A landscape with many valleys, sampled at points; each row gives a point and its height.
From any point a ball rolls to the lowest of the 2 points nearest to it. It stops when none of these is lower. Distance is the straight distance between rows; heights are no part of it.
ripiz: [140 117 146  90 135 166  99 118 117  83 111 113 132 190 116 122 108 144
  99 112 170 161 117]  height 37.2
bev: [162  86 147 122 127 147 107  84 164 129 101 147 181 157 131 130 116 136
 105 102 151 178 143]  height 29.1
peno: [100 113 135  89 165 118 141 112 169 103 152 130 145 149  97 131 131 115
 121 113 136 136 151]  height 48.4
dit: [125 127 156 113 176 117  84  60 158  88 125 153 180 157 186  90 135 112
 165 121 138 134  46]  height 38.1
Vepe: [140 107  97 139 106 147 181 150 120 108 122 134  97 115 181 132 132 105
 167 137 114 109 205]  height 31.7
nad: [110 178 149 152 175 101 118  92 163 136 130 124 132  70 135 102 132 101
 198 145  92  87 104]  height 61.0
kel: [117 145 145 142 131  96 122  78 159  89 128  93 128 111  78 121 122 120
 155 120 134  70 136]  height 70.6
motok: [112 130 139  79 178 139 113 133 116 142 107 174 170 185 154 128 173  78
 126 138 132 151 124]  height 55.5
Lodu: [185 112  73 150  58 144 192 173  87 116 137 154  89 130 141 140 133 150
 130 142 144 109 130]  height 41.0
teve: [143 128 109 151  97 143 163 125  95 110 115 129 113 107  86 100  88 125
 125 123 116  86 181]  height 74.3
vefum: [164 172 115 146 106 179 157 110 119  90  79 100 146 136 130 105 101 119
 161 121 152 104 136]  height 40.0
sos: [ 77  98 147 126 194 116 104 124 178 109 154 124 120  99 109 102 129 153
 119 119  90 113 160]  height 71.5
tib: [118 111 167 105 189 106 100  84 154 101 126 153 135 155 170 121 139 134
 146 121  99 119 130]  height 22.6
sese: [139 149 128 140 113 162 127 139 103 103 127  96 137 147  92 120 126 130
 164 129 140 118 138]  height 38.0
botar: [147 161 112 161 137 171 181 113 111 163  85 117 134  79 145  99  78 113
 132 111  90 125 162]  height 31.1
Zat: [122  70 166 146 161  97 117  69 186 148 151 161 192 112 192  98 147 108
 183  99  98 137 106]  height 73.3
muba: [126  99 181 127 195 118  69  81 131 131 114 151 110 100 126 113 103 165
 134 157  71  99 148]  height 73.1
dib: [151  80 174 174 175  85  88  79 164 136 120 109 137 108 116 132 101 179
 130 122 129 129 128]  height 14.5
vaga: [118 113  96 143 106 131 150 172  92 128 122  97  82  81  73 105 106  97
 138 123  98 117 171]  height 74.0
Libu: [ 98  80 165 145 172  55 119  95 197 128 144 111 134 104 171  90 135 135
 182  98  81 125 121]  height 70.5
Bor: [127 144 125  98 123 171  94 155  95  77  92 106 106 172 103 136  88 154
  58 119 167 153 109]  height 39.6
Sevuv: [ 93  74 153 123 175 118 118 137 120 147 107  97 125 124 118  86 122 100
 168 117 102 140 143]  height 27.0
mon: [125 155  96 101  95 163 179 137 107 157 151 113  73 100 133 152  98 121
 114  95 111 132 131]  height 52.4
vege: [146  87 129 121 114 135 131 164  86 174 164 106 120 156 132 152 110 149
 118 121 124 173 109]  height 39.2
resik: [163 122 171 136 146  89  95  91 153 122  93 126 167 160 134 110 138 141
 128 128 176 152  87]  height 44.9
miku: [176 122 114 135  60 141 136 151  85  57  79 147  87 132 135 123 132 115
 110 147 183 111 144]  height 45.5
Zelig: [ 75 139 108  97 137 154 132 195 117 186 153 112 135 122 116 136 144 134
 115 128  74 162 142]  height 60.5
muk: [ 92 136 149 129 168 115 102 109 152 105 147 111 124 111  76 116 150 144
 138 138 106  92 145]  height 71.0
Rorar: [126 129 128 125 150 178  93 154 107 109 128 106 132 145 123 141 108 192
  89 164 127 149 151]  height 61.5
Tebi: [148 181 150 167 142  98 113  74 159  67  71 128 133  84 187 118 133 148
 161 135 154 110  96]  height 56.8
murut: [138 168 105 113  98 134 185 109 116 138 109 143 140 127 100 131  91  64
 110  87 141 117 146]  height 36.8
vonez: [172 103  78 141  61 137 190 156  74 156 143 204  86 135 142 108 142 159
  94 121 141 111  94]  height 38.4
Pilo: [132 113 129 140 125  73 144 140 128 111 118 125 124 112 161 145 168  82
 208 151 116  92 161]  height 26.6
Zosuk: [113 138 118 109 108 128 140 169 115 167 180  99 146 148  57 140 140 114
  95 106 136 156  90]  height 65.6
sib: [122  72 169 120 157 117  87  66 156  92 108 176 133 158 181 137 106 121
 113 113 118 136 158]  height 14.7
Fon: [107 188 124 106 166 170 120 120 147 114 116 115 174 134 124 131 157 134
 131 149 138 122 134]  height 59.2
topos: [ 94 169 139 108 148 121 112 112  97 164 116 146 134 107  83 127 126  47
 113 143 118  75 132]  height 62.9
talu: [ 82  95 125  95 155 124 165 145 155 132 145  85  91 135 138 117  99  98
 148  80 129 165 166]  height 47.0
Remal: [141 136 103 169  96 107 169 139 109 183 121 120 164  96  97  88 131  65
 166 127 113  97 162]  height 73.2
dis: [ 97  57 120 145 101 125  71  60 208 104 133 134 109  74 148 133 106 124
 126 117 111  94 170]  height 40.5
bodi: [109 198 107  87 112 188 109 147  93 106 107 119 137 149 104 131 107 138
  63 130 166 140  92]  height 42.3
nareg: [ 94 114 111 108 123 169 102 175  88 177 177 120 142 164  96 122 122 136
  71 116  83 168  74]  height 62.6
rukam: [ 78  74 144  98 172  89 104 113 158 159 136 163 135 143 127  93 164  70
 143 126  95 132 132]  height 51.0
rabil: [106 133 120 103 137 119 141 114 158  61 145 111 124 160 112 142 144 109
 147 126 136 102 146]  height 49.4
tupe: [131 164  94 135  95 114 160 160 118 146 153 186 160 118  72 125 134  84
  60 131 127  90 137]  height 67.8
nepe: [168 136 108 156  57 148 188 149 108 160 133 100 127 131 141 121 111 113
 199 127 137 127 147]  height 12.4
Nom: [106 125 149 107 181 131 100 119  85 153 106 100 124 134  98 112 121  86
 148 124 101 134 140]  height 24.6
Vuson: [157 108 161 140 139  99  90 160  91 164  79 118 133 135 141 158 118 163
  87 144 133 195 122]  height 6.9
repi: [121 168 181 110 189 105  78  80 175 150 148 178 125 114 117 108 125 152
  97 157 110 102  79]  height 75.8
kul: [139 125  98 131  84 188 135 151  31 144 121 130  69 131 139 127 122 116
 140 141 115 118  86]  height 36.1
dazup: [150 196 130 101  99 174 151 124 137 134 134 110 128 150 146 128 109 143
 104 100 178 172  81]  height 41.3
litol: [151 128 182 121 189 123  80  65 156 115 117 167 131 102 136 106  99 163
 119 154  88 116  88]  height 74.4
rur: [155 168 115 123  92 122 141 149 121 142 113 104 162 136  86 133 146 107
 126 143 178 135 103]  height 39.5
bobat: [120 173 160 114 186 129 129  96 146 137 101 126 132 118 115 160 108 150
  74  99 113 163 134]  height 77.0
fabip: [110 140 123  99 156 167 119 165 103 177 126 139 150 141 159 140 131 146
 107 125  77 181 146]  height 59.0
Votel: [115 167 116 110 135 161 173 110 166  72 151 112 123 137 129 145 112 135
 130 113 150 128 161]  height 50.5
Tofa: [155 142 150 133 128 122 103 144  63 162  71  87 125 123 117 156 110 155
 106 132 126 164 129]  height 6.5
tur: [151 161 138 138 104 133 115  93 124  57  41 127 122 120 144 103 118 121
 124 140 180 121 141]  height 43.9
Ref: [104  99 177 103 166  76  98  69 164 110 153 113 111 128 121  86 109  82
 168  97 109 100  98]  height 28.5
bobas: [132 146 104 117 105 220 113 165  68 144 146  99 124 149 114 115 131 158
 147 153 123 126  96]  height 38.8
vene: [129 180 120 161 123 101 153 111 166 152 144 100 194 101 117 134 167 110
 186 133 143 112 121]  height 71.6
Nage: [120 148 165 132 165  91 102 103 138 150 137 119 166 128  90 117 128  96
 137 137 137 108 100]  height 66.5
mapi: [159 126 126 165 111 118 161 145 137 134 144  68 136 128 141 131 119 151
 185 120 136 136 145]  height 18.0
gebos: [128 148 164  85 156  90 112 117 148  86  97 162 117 146 138 178 165 114
 121 145 159 130 137]  height 36.3
Vuz: [125 135 104 146 109 211 121 164  64 141 148 102  85 149 152 136 140 191
 152 164 163 116 100]  height 37.0
dugu: [160  96  68 156  94 131 145 166  44 137 150 140  42 122 164 182 136 143
  93 132 118 128  90]  height 58.0
Teze: [ 56 127 107  88 148 133 140 205 137 152 141 110 103 119  85 103 131 101
  94 106  78 140 136]  height 61.3
sezuk: [145 177 127 131 133  97 165  84 154 101  84 163 162 107 165 130 136  86
 153 130 146  97 117]  height 60.9
rul: [109 211  89  92  97 194 132 156  76 133 109 145 136 141 127 131 118  97
  85 124 130 138  84]  height 44.8
fuz: [104 138  95 147  77 177 186  93  99 157 162 145  53 120 126 151 138 159
 127  85 167 112  90]  height 54.0
vasu: [122 154 126 176 108  86 151 121 135 166 139 124 177  93 111 111 162  62
 194 135 136  76 140]  height 72.6
rop: [160  48 151 129 132 129  81  87 141 100  75 163 140 164 165 134  97 138
 101 121 151 166 160]  height 22.8
zutid: [158  49 104 116  55 169 111 130 119 158 172 153 119 160 109 143 114 157
  63 112 126 180  99]  height 41.1
Nefip: [152 143 116 143  88 108 149 148  90 130 119 122 149 136  63 139 132  75
 106 136 161 100 115]  height 37.1
kod: [138 140 106 155 113 153 130 131 142  67 142  90 116 127 123 156 121 176
 153 152 153  87 173]  height 34.2
kemok: [120  72 132 144 136 133 134 171 122 164 155  98 106 148 166 140 105 131
 143 132 119 184 162]  height 36.2
bis: [105 175  88 129  96 104 172 147 126 174 151 140 128  85  77 154 140  77
  79 122  96 114 140]  height 67.0
mopo: [155  68 102 115  99 182 127 169  62 115 172 121  82 179 112 133 140 146
 120 119 154 156  54]  height 40.2
dala: [ 82  55 112  89 144 114 137 169 173 145 153 143 121 136 109 131 142 114
  96 117 100 166 169]  height 44.7
lebar: [135 134 159 148 196  94 116  91 160 155 118 144 178 100 160 137 154 147
 155 142 115 153 108]  height 57.0
Famip: [158 143 122 132 112 176 185 151  70 165 109 173 109 129 166  66  90 180
  88 105 123 126 138]  height 31.8
bot: [ 60  95 144  96 199 131  98 150 138 136 103 114 101  99 100 102 133 131
 111 122  84 120 164]  height 71.8
kovu: [110  37 120 162 120  82  88 123 179 127 153 165 116 116 114 135 125 135
 116 154 107 129 184]  height 36.9
Zosis: [111 124  99 135  87 139 169 145 100 173 184 115  46 125 141 163 119 154
 109 102 134 137  95]  height 53.3
lifed: [142  92 158 109 136 121  81  55 197 123 146 193 151 112 177  78 113 101
 142 122  65 117  89]  height 52.6
lek: [164 126 141 168 129 129 131 144 128 138 116  62 141 144 159 139 108 188
 168 142 156 156 135]  height 22.3
Melug: [112 105 157 134 175 114 103  79 180 175 135 146 175 123  98  89 135 100
 132 126 117 134 120]  height 65.4
Dobel: [110 153 141 149 165 110 137 106 185 126 179 102 209 130 139 102 165 115
 200 111 134 118  98]  height 76.1
ful: [146 125 137 128 104  97 142 134 120 107  97 114 142 149 151 144 162  97
 197 145 152 108 137]  height 22.5
gezup: [108  76 172 129 180  81  79 104 122 129 129 136  82 122  93 112 114 135
 128 141  95 117 144]  height 72.5
mar: [105  78 101 147 137 171  83 159  85 163 162 147  68 153 158 149  56 181
  60 137  85 159 145]  height 78.4
ruv: [131 165 156 150 177  88 117  84 163 133 113 116 143  73 147 155 148 143
 161 131 102 110 129]  height 59.3
rituf: [125 127  89 141  98 104 163 188 124 135 175  98  79  91 102 182 148 157
 115 137 110 124 159]  height 68.0
zuzem: [106  88 117 135 115 192 128 182  96 123 161  66  85 153 110 103 114 122
 170 140 116 120 137]  height 35.6
dip: [112  81 149 124 143 152 101  89 170 144 130 152 181 130 104  92 137 127
 132 143  97 133 150]  height 64.3
Fupi: [145 176 102 145 102 192 188 115 114 165 108 153 111 100 155  90  81 155
 124 108 109 116 147]  height 28.3
Difu: [102 143 160 101 155  69 131  70 159 113 161 143 122 134 135  94 131  46
 168  94 123  97  94]  height 31.0
sagu: [156 179 113 139  86 162 168 115 118 145 101 105  82 110 182 151  80 170
 121 104 179 159 122]  height 36.0
todot: [116 150 123 110 152 172 101 126 154  94 142 110 169 155 100 136 138 189
 109 143 153 126 145]  height 60.4
daba: [113 110 112 141  98 159 118 174  58 176 174 123 107 154 110 145 136 150
  73 112  54 159  39]  height 61.4
pelo: [150 158 161 120 162  97 118 120 140 155  94 133 169 119 161 139 175 142
 159 149 155 164 107]  height 54.1
mas: [ 97 120 158 136 166  50 142 101 199 119 159  97 124  95 148 124 150 148
 164 105 114 123 133]  height 69.7
tuvor: [123 192 112 145 126 136 153 158 152 159 169  88 173 110 104 151 166 156
 164 140 135 143 121]  height 70.3
milon: [134 113 116 122 126 157 136 152 108  94 143  65  97 137 100 135 114 139
 139 122 124 120 136]  height 36.7
siv: [131  63 154 163 158 111  94 138 141 153 125 101 142 134 128 116 118 147
 169 131 104 148 160]  height 30.2
melip: [135 132  98 119  68 145 165 164  96 101 161 112 112 160  89 122 153 106
 154 141 158 118  94]  height 43.5
saden: [129 154 149  95 147  55 125  94 148 114 149 157 121 133 141 152 190 120
 155 140 122 101 108]  height 76.3
rosi: [104  92 134 138 151  92 125 105 197 149 166 123 194 130 149  62 162  98
 188 121 114 133 107]  height 74.9
Rida: [123  26 127 172 124  90  96 145 152 124 164 119 126 140 119 148 130 155
 125 155 141 127 164]  height 35.0
safid: [132 164  81 109  86 187 176 142  95 133 128 169 153 154 136  92 120  63
 143 131 141 103 126]  height 49.9
mudag: [139 141 156 108 130  63 133  98 128  91 122 156 104 108  95 149 151 116
 142 145 126  89 135]  height 75.7
Pumur: [119 172 103 123 106 177 179 127 131 121 151  94 110 114 134 134 106 121
 150 100 126 119 154]  height 51.4
Baza: [181 162 120 153  93 127 174 120 136 123  84  96 124  96 161 153  83 164
 138 114 144 150 159]  height 32.2
fip: [148 127 149 163 176 114 122 107 152 157 138  93 146 102 127 147 108 202
 131 128 115 148 150]  height 20.0
Zin: [109 100 121 104 121 149 102 162 122 172 150 119 165 139  65 106 113 141
  66 109  91 151 116]  height 63.7
poza: [106 157 119 150 129 132 164 140 115 186 107  92 119  78 101 103  92  82
 126 100  91 119 167]  height 33.6
pazuv: [158  89 100 122  93 143 141 173  91 113 180  92  90 178  81 128 132  93
 135 124 157 155  80]  height 42.2
ritu: [140 185 101 141  85 201 155 126  77 154  83 123 109  93 135 114  80 160
  84 119 118 127 127]  height 24.9
fose: [126  92 144 120 157 167  86 123 130 131 136 140 171 143 113 119 123 172
  90 143  98 143 155]  height 62.8
kemu: [134 151 132 140 117 122 103 159  68 154 119  88 139 136 100 157  98 170
  88 125  84 158 105]  height 13.8
perif: [102  91  98 125 110 124 167 187 119 113 134  91  75 121 150 135 124  89
 180 136 116 115 177]  height 33.4
gif: [154 145 117 145  97 125 134 109 120  98  93 125 131 106  75 124 118 134
 114 144 131  71 157]  height 74.7
viduv: [159 122 179 142 141 104  80  68 182 102 100 164 162 123 162 103 142 173
 119 156 165 136  81]  height 48.7
zibo: [164 137 122 126  73 135 137 135 121  68  67 169 128 151 148  90 146 104
 107 145 190 113 153]  height 46.7
simud: [ 87 113 124 126 155  62 148 149 191 117 159  96 118  87 127 153 159 146
 142 110 115 135 181]  height 69.1
fibu: [164  80 197 150 165  53  89  74 150 124 127 120 119 130 136 113  97 167
 161 136 113 125 110]  height 20.1
tetef: [ 92  39 123 148  88  90  83  90 190 146 129 151  96  63 135 151 133 106
 132 140 103 109 182]  height 38.9
mep: [130 140  95 148  57 176 169 120  77 141 124 184  52 106 144 142 138 177
  60 112 150 110  77]  height 55.7
lef: [119 134 143 146 130  71 156  86 182  90 148  69 124 106 118 133 127 147
 171 102 125 105 141]  height 70.2
sus: [131 181 163 151 136  87 102  91 166  94 148 135 183 103 163  93 161 147
 205 140 116  83  55]  height 66.6
rar: [ 58 125 133  88 174  91 153 140 161 117 123 127  91 103 144 126 151  83
 148 105 114 119 161]  height 48.9
tizi: [141 136  65 146  74 148 143 162  55 132 118 171  40 114 170 176 155 165
  77 125 157 117  81]  height 56.9
lovob: [143 144 111 125 136 126 206 139 117 160 134 160 168 148 140  66  79  96
  98  85 123 118 167]  height 42.5
tavaz: [110 163 134  85 163 119 129 113 159 108 141 147 161 167  92 158 153 118
  95 118 161 147 118]  height 47.1
gov: [151 116 125 113 122 142 109 148  79  99  97 111  97 161 151 164 109 132
 132 143 157 155 150]  height 30.7
poti: [108 155 117 135 115 135 121 158  66 166 123  85 126 115  70 117 101 121
 108 116 106 129 115]  height 19.1
Sev: [121 126 112  81 151 157 112 165  80 137 122 130 152 179 123 136 163  80
 124 138 138 152 107]  height 53.8
Libe: [ 90  54 130  96 150 106 142 180 162 139 159 119  83 134 134 118  96 108
 114  97 128 170 166]  height 46.0
Suf: [155 110 136 127 118 135  79 185  69 157  96 134 114 156 160 169 133 171
  63 158 119 185 123]  height 17.1
Gebif: [148 118 135 114 113 175  94 170  77 130 101 124 110 181 181 152 110 162
  94 126 154 193 117]  height 25.3
Lum: [178 157 133 179 124 137 132 133 113 143  66  75 140 114 172 137  95 156
 162 127 145 165 138]  height 27.3
birak: [134  82  99 129 106 172 130 176  51 145 165 104  63 149 123 126 133 121
 144 128 101 144  68]  height 38.2
rane: [137 109 102 153  89 123 169 161  96 161 120 120 126  98  69  67 116  75
 137 101  83  92 164]  height 73.7
peg: [111 130 136 119 117  74 141 100 145 107 144 140 129 130  89 123 147  31
 153 108 138  83 127]  height 33.7
Ridid: [115  80 161  99 136 107  89  92 189 155 152 192 151 119 147  68 154  79
 142 134  80 124 108]  height 53.5
somu: [124 102 176 123 192 130  92  88 139  97  86 147 173 161 186 105 129 119
 165 121 125 146 106]  height 29.8
muri: [132 154 161 125 140 105  83 114 143  98 137 138 182 136  95 116 188 149
 149 172 153  87  91]  height 70.1
Dor: [114  47 162 142 151  86  99  88 197 148 126 147 144 102 197  66 115 117
 190  90  75 143 131]  height 71.7
Tano: [129 145 105 109 129 171 151 146  96 113 107 135 143 163 148 125 153  72
 164 139 145 121 134]  height 52.1
Tatid: [173  57 132 144 110 147  98 118 113 111 107 134 125 161 146 138  89 160
  86 131 160 171 155]  height 28.2
Turi: [137 147 102 145  96 193 131 152  85  97 144  94 102 127 111 135 117 182
 124 170 151  97 145]  height 35.4
mis: [170  76 120 166  71 140  93 106 157 129 117 142 156 137 138 159  99 166
  86 161 166 161 161]  height 33.1
vofi: [134 160 135 106 138 115 158 124 136  95  92 142 110 128 148 171 145 115
 129 128 146 140 160]  height 33.8
noge: [139 146 131 129 107  75 141 118 117 146 130 135 126 118  62 137 137  61
 138 119 146  99 127]  height 35.2
bok: [109 143 134 105 157 123 100 135 117 127 114 121 107 136 131 176 108 161
  63 120 107 168 169]  height 77.5
zese: [159 173 126 161 118  98 149  75 161  80  72 167 168  92 173  97 135 132
 142 114 146  83 137]  height 59.1
Zatid: [140 103 104 163 107  94 165 149 119 114 104 139 119  93 157 119 145 109
 182 146 102  88 198]  height 29.7
givu: [102 167 139 147 184 131 107  92 177 106 156 137 180 103 169 100 167 153
 202 144 102 102  63]  height 63.5
migil: [141 175 100 106  90 170 152 167 135  81 132 144 100 140 163 172 158 156
 122 161 174 129 144]  height 25.2
zomus: [125 161  94 109 100 124 154 161 102 142 153 131 105 140  76 169 136 107
  76 120 127 140 100]  height 66.3
Zud: [180 117  96 157  53 155 146 165 103  91 102 147  87 124 173 125 121 148
 133 162 174 123 144]  height 43.4
fami: [137 187 105  91 122 138 156 141 140 105  79 166 120 136 175 166 159 116
 124 147 170 145 139]  height 30.3
pazo: [105 175 117  83 143 138 150 100 148 112 133 131 167 164 117 145 132  68
  99  93 169 144 115]  height 45.7
Dipo: [134 203 162 143 137 122  66  92 149 118 122 155 154  95 105 111 125 104
 116 180 165  52  74]  height 69.2
megoz: [152  64 120 124  98 154 129 153 128 155 164 139 127 166 117 145 114 148
  96 125 124 179 134]  height 41.7
lerap: [134 168 159 147 167 110  75  77 151 136 132 123 169 112 111 114 115  92
 154 141 144  72  71]  height 67.7
Binil: [ 91  99  99 129 135 154 121 196 119  97 163  86  76 125 142 131 122 115
 177 159 124 105 181]  height 34.5
mak: [ 91  73 127 100 162 114 107 172 152 101 149 146 108 151 116 150 166 119
 107 149 121 134 176]  height 43.3
pude: [132  86 155 101 149  62 112 116 140  89 132 152 113 160 154 176 160 129
 139 142 152 127 140]  height 39.1
nofa: [145 167 110 131 113 119 194 141 144 160 136 166 173 121 114  95  94  61
 113  93 140 106 154]  height 39.7
nalas: [129 133 112 101 120 129 126 165 130  83 157 132 129 162 135 172 154 157
 123 164 156 127 154]  height 29.2
Sika: [110 150 121 128 126 137 165 174 169 173 179  91 168 124 107 130 155 149
 132 124 109 162 124]  height 69.4
kulu: [156 164  98 113  80  97 143 139 104  91  76 168 117 110  93 145 151 123
  71 146 158 102 147]  height 68.1
rupak: [156 164 114 133  90 148 172 130  81 141  83 155 131 121 119 117  70  99
  65  96 126 123 138]  height 33.5
golub: [107  54 150 125 168  78  95 120 139  91 162 173 100 154 147 162 146 136
 122 153 114 126 173]  height 41.5
Mumip: [120 175 121  91 132 161 158 120 164 119 159 109 172 178 130 127 103 115
 111  94 161 163 109]  height 44.0
Vano: [ 72 143 107  96 139 140 176 143 159 133 132 112 110 116 131 118 135  77
 145  96  99 144 164]  height 47.9
vig: [104 148 143  95 194 147 104 140 129 150 114 153 163 150 152 135 162 128
 119 141  98 157 145]  height 57.2
geni: [141 169 153 162 138  98  89 101 161  84 129 116 172 110 130 111 168 165
 178 159 150  74  76]  height 68.7
ninef: [122 105 124 119 152 118 128 149 115 125 123  98 102 130 159 164 120 132
 151 130 122 143 174]  height 33.9
gis: [ 96 135 138 115 170 133  90 143  61 160 109 103 134 128  61 132 101 105
 108 135  74 128 136]  height 22.2
Dafi: [134 106 184 133 147  46  98  70 140 100 141 106  90 124 127 110 108 122
 172 124 101 101 102]  height 25.4
Liki: [132 108 102 142 106 133 145 165  58 162 160 116  64 134 119 161 134 132
  84  79  63 155  47]  height 60.3
dati: [137 126 144 111 130 166 103 103 140 120  97 124 196 183 127 101 113 144
  90 112 171 180 115]  height 34.0
kasal: [163 131 100 125  83 175 184 151  71 159 124 183 107 125 140  99 108 141
  97 118 113 108 115]  height 35.1
Gupot: [ 86 165 122 124 206 159 118 114 178 107 154 136 200 127 136 114 171 145
 169 143 116 124 115]  height 60.8
Zugur: [ 74 163 108 100 149 118 139 159 127 177 142  99 128 102  77 142 109  80
  96  89  98 144 139]  height 61.8
kinu: [157  57 152 154 119 114  94 103 171 116 133 151 187 151 164 129 157 173
 155 146 154 130 146]  height 42.4
dap: [122  49 168 169 151  78  88 112 152 122 155 118 129 130 136 114 138 155
 167 148 124 116 165]  height 32.9
peb: [148 133 143 152 127 106 104 148 134 126  89 108 166 127 185 159 175 171
 145 173 174 174 129]  height 50.6
tir: [161  78  96 147  42 155 108 119 145 150 158 152 122 129 129 182 110 162
  50 140 143 167 138]  height 37.6
Lok: [126 192  72 113  69 210 157 150  76 166 132 165 131 146 122 117 123  91
 102 132 146 101  85]  height 47.3
Fen: [ 71  92 142  72 183 114 129 145 165 137 117 144 107 148 134 104 143  58
 136  99 109 141 141]  height 49.8
nedo: [140 122 159 119 148 115  84  56 173  87 161 188 171 140 185  75 114 115
 148 117 100 120  46]  height 45.8
Kizib: [151 167  88 114  92 128 163 158  93 122 112 141  97 102 111 176 138 147
  75 154 137 126 122]  height 67.1
pamuz: [161 161 127 148 107 156 110 134 110  83  59  90 135 142 135  96 110 119
 138 133 183 119 123]  height 41.9
nuneg: [134 189 138 140 133 118  94  99 146 101  99 128 144 119 100 133 156 119
 123 168 176  86  93]  height 70.4
topep: [113  50 129 136 101 157  82  65 183 127 119 139 130  82  86 135 113 107
 120 127 113 120 164]  height 42.1
nev: [ 90  93 141 121 179  87  94 155 125 156 128 104  91 100  74 113 134 122
 112 122  76 118 146]  height 72.1
ladat: [145 135 106 107 102 171 133 152  58 126 107 108  93 156 131 142 111 116
 125 121 141 146 106]  height 34.1
Mun: [131 117 139 106 139 134 119 159 133 156 152 110 173 159  68 131 118 134
 112 108 140 156 115]  height 64.7
Goze: [134 146  84 129  84 120 178 189 105 158 161 129 103  88  87 147 154 132
 105 131  95 113 144]  height 67.6
peto: [113 175 119 123  79 185 161 111 110 153 121 126  84 121 163 133 121 168
 102  92 189 165  71]  height 38.7
Pul: [142 172 186 141 159  88  90  74 177  63 105 156 141 102 187  93 120 170
 144 134 151 132  58]  height 53.4
sog: [143 201 102 142  72 154 142 141  70 147  67 133 149 111 110 105  82 127
  54 109 146 135 124]  height 29.4
reti: [119  85  85 150 118 130 128 158  54 164 167 134  48 135 164 181 126 150
 107 105  89 155  51]  height 59.4
dosul: [140  69 125 142 124 128 117 152 161 109 178 127 155 166 157 139 142 177
 143 152 146 135 162]  height 37.9
Tul: [124 186 125 149 140  91 148  81 158 127 133 169 158  84 148 103 144  82
 173 140 104  61 118]  height 62.5
Rilot: [103 110 119 124 138 155 113 156  96 142 144 121  80 144 140 174  67 189
  53 115 100 159 151]  height 78.0
Ronar: [ 71 171 127 106 170 110 138 128 129 179 105 130 123  87  95 138 124  50
 113 110 101 111 157]  height 62.3
Riba: [161 146 151 138 117 108 113 138 129 121  99  97 159 147 109 127 163 127
 140 149 182 138 114]  height 42.0
Daget: [166 137 137 157 104  85 161  91 133  87  97 164 117  87  91 123 127 137
 128 148 132  65 157]  height 75.1
viru: [134 142 125 124 130  98 121 137 150  66 130 119 123 124 138 180 161 165
 137 165 166 101 158]  height 31.9
pufe: [113 148 115 128 134 113 162 166 162 149 169  91 112 111 132 169 149 149
 134 133 111 139 164]  height 68.5
Lafev: [171 125 127 147  75 122 163 144 102 123 126 113 143 149 130 117 141  84
 198 127 142 120 142]  height 17.5
nukiv: [154  98 156 141 141  95  80 127 136 100 107 137 162 150 175 126 186 171
 161 178 162 127 117]  height 46.6
kugid: [152 134  85 141  58 172 170 111  96 141 143 159  66 129 129 124 114 185
 104  98 172 116  89]  height 54.7
fatam: [113 150 173 112 197  91 116  69 167 145 116 155 139 110  96 132 120 161
  90 127 113 140 107]  height 76.5

Call two points neighbours if one is among the 2 nearest of the other. Go from one point of each pair to the other, from neighbour to neighbour, staying as low as possible. Name the highest point that can't be avoided.
bis and sib: tupe
Tofa and ritu: zibo
sib and Tofa: megoz

Where does a ball stop that starts at each point below?
Zugur: sib
Lok: sib
Zosis: nepe
Pul: dib
ruv: Tofa
tupe: dib
nuneg: Fon
rukam: migil
topep: Tofa
zomus: nepe
Rilot: mas
dis: Tofa
